Each row is a point on a tangle of strands that fork and nearly touch. The rows are in no order.
(in the rows, 128 means zero)
Two points are linked if the straight distance between their rows is under 57.5. Some points are linked to none.
K_467: [195, 175, 130,  72, 103, 103, 133, 125, 143, 103, 183]
K_154: [162, 164, 130,  83,  96, 129, 146, 114, 126, 121, 129]
K_450: [129, 131, 148,  93, 149, 169,  29, 136, 158, 138, 109]
K_986: [103,  75, 140, 207,  89, 105, 173, 107, 139, 142, 119]
K_897: [ 66,  75, 121, 125, 154,  53,  79, 113, 177, 150, 142]
K_266: [132, 136, 118, 107, 122, 141, 160, 111, 105, 117,  99]
K_604: [ 91, 113, 128, 185, 127, 127, 183, 109, 110, 121, 133]
K_893: [125,  59, 134, 198,  82,  91, 182, 104, 157, 128, 127]
K_916: [ 65,  86, 124, 108, 172,  84,  79, 116, 166, 149, 166]
K_354: [135,  80, 126, 196,  92,  93, 190, 126, 170, 112, 173]
K_176: [ 91, 122, 113, 142, 141, 167, 137, 127,  77, 137,  84]
K_473: [143,  49, 125, 192,  77,  91, 189, 115, 178, 118, 144]
K_913: [147, 110, 132,  72, 203, 120,  56, 108, 168, 144, 124]
K_439: [109, 119, 142,  99, 148, 183,  43, 156, 143, 137,  97]
K_10: [166, 129,  97, 192, 127, 133, 171, 198, 128,  73, 134]
K_337: [ 78, 110, 123, 157, 159, 140, 130, 126,  85, 144, 104]
K_952: [ 69,  97, 127, 121, 189, 118,  85, 141, 130, 150, 142]
K_634: [106, 111, 131, 100, 158, 176,  60, 155, 122, 144,  92]
K_670: [110, 112, 125, 110, 148, 173,  79, 143,  96, 146,  81]
K_93: [137, 126, 102, 160, 139, 123, 191, 145, 143,  77, 155]
K_15: [108, 125, 115, 133, 137, 150, 167, 114,  94, 122,  96]
K_310: [ 60, 106, 125, 170, 152, 144, 116, 142,  83, 148, 109]
K_661: [155, 170, 110, 134,  88, 128, 160, 188, 126,  88, 114]
K_871: [ 85, 100, 135, 186, 133, 108, 152, 106, 102, 143, 121]
K_930: [178, 191, 125, 126,  88, 114, 130, 191, 107, 103, 164]
K_236: [146, 150, 121,  93, 106, 137, 156, 115, 120, 113, 109]
K_61: [119,  96, 126, 198, 103, 105, 193, 121, 157, 112, 167]
K_151: [193, 167, 141,  65, 109, 107, 133,  94, 140, 114, 172]
K_601: [ 85,  92, 123,  93, 201,  86,  81, 106, 164, 154, 169]
K_483: [ 42,  93, 131, 186, 135, 127,  98, 153, 101, 155, 114]
K_895: [198, 149, 152,  65, 123, 107, 117,  72, 128, 129, 148]
K_758: [128, 124, 129, 103, 141, 155, 101, 119,  92, 147,  84]
K_68: [ 87, 135, 112, 188, 119, 161, 202, 145, 123, 113, 116]
K_981: [111, 100, 125,  81, 220, 100,  81, 110, 161, 153, 154]
K_362: [184, 187, 125, 104,  92, 110, 132, 172, 123,  99, 175]
K_994: [182, 131, 148,  76, 157, 111,  86,  86, 121, 147, 108]
K_41: [150, 125, 101, 188, 138, 128, 185, 181, 141,  79, 156]
K_270: [189, 147, 157,  71, 132, 119, 102,  75, 121, 145, 126]
K_609: [130, 153, 127, 105,  92, 167, 128, 112,  96, 147,  89]
K_157: [139, 133, 146,  86, 158, 153,  25, 120, 174, 139, 117]
K_510: [127, 175, 126, 107,  74, 167, 139, 129, 108, 145, 103]
K_378: [169, 177, 114, 143,  82, 122, 139, 202, 113,  88, 131]
K_851: [130, 137, 128, 106, 115, 163, 112, 116,  92, 149,  85]
K_905: [127, 189, 127, 115,  67, 160, 157, 163, 118, 127, 111]
K_35: [158, 186, 159,  94, 103, 159, 118,  92, 112, 156, 146]
K_641: [112, 117, 122, 162, 140, 118, 189, 107, 114, 107, 141]
K_144: [170, 189, 150,  86,  96, 142, 137, 108, 128, 137, 160]
K_322: [134, 169, 110, 130,  88, 146, 171, 169, 129,  97, 102]
K_539: [189, 195, 138,  87, 103, 120, 133, 145, 136, 112, 195]
K_703: [132, 102, 126,  82, 217, 107,  80, 113, 150, 149, 132]
K_242: [160, 127, 143,  77, 176, 131,  40, 109, 161, 149, 113]
K_83: [ 60,  82, 135, 207, 110, 111, 118, 132, 111, 158, 102]
K_488: [135, 127, 108, 133, 143, 118, 190, 117, 128,  88, 139]
K_206: [ 82,  87, 137, 216,  99, 114, 153, 112, 116, 151, 106]

A fork is a point with three links, a tip a point with one. Leave the first point through the second and follow the links. Name the first fork or tip that comes.
K_981, K_601 -> K_897
K_266, K_15 -> K_206
K_930, K_362 -> K_994
K_871, K_604 -> K_10
K_986, K_893 -> K_61
K_15, K_266 -> K_35
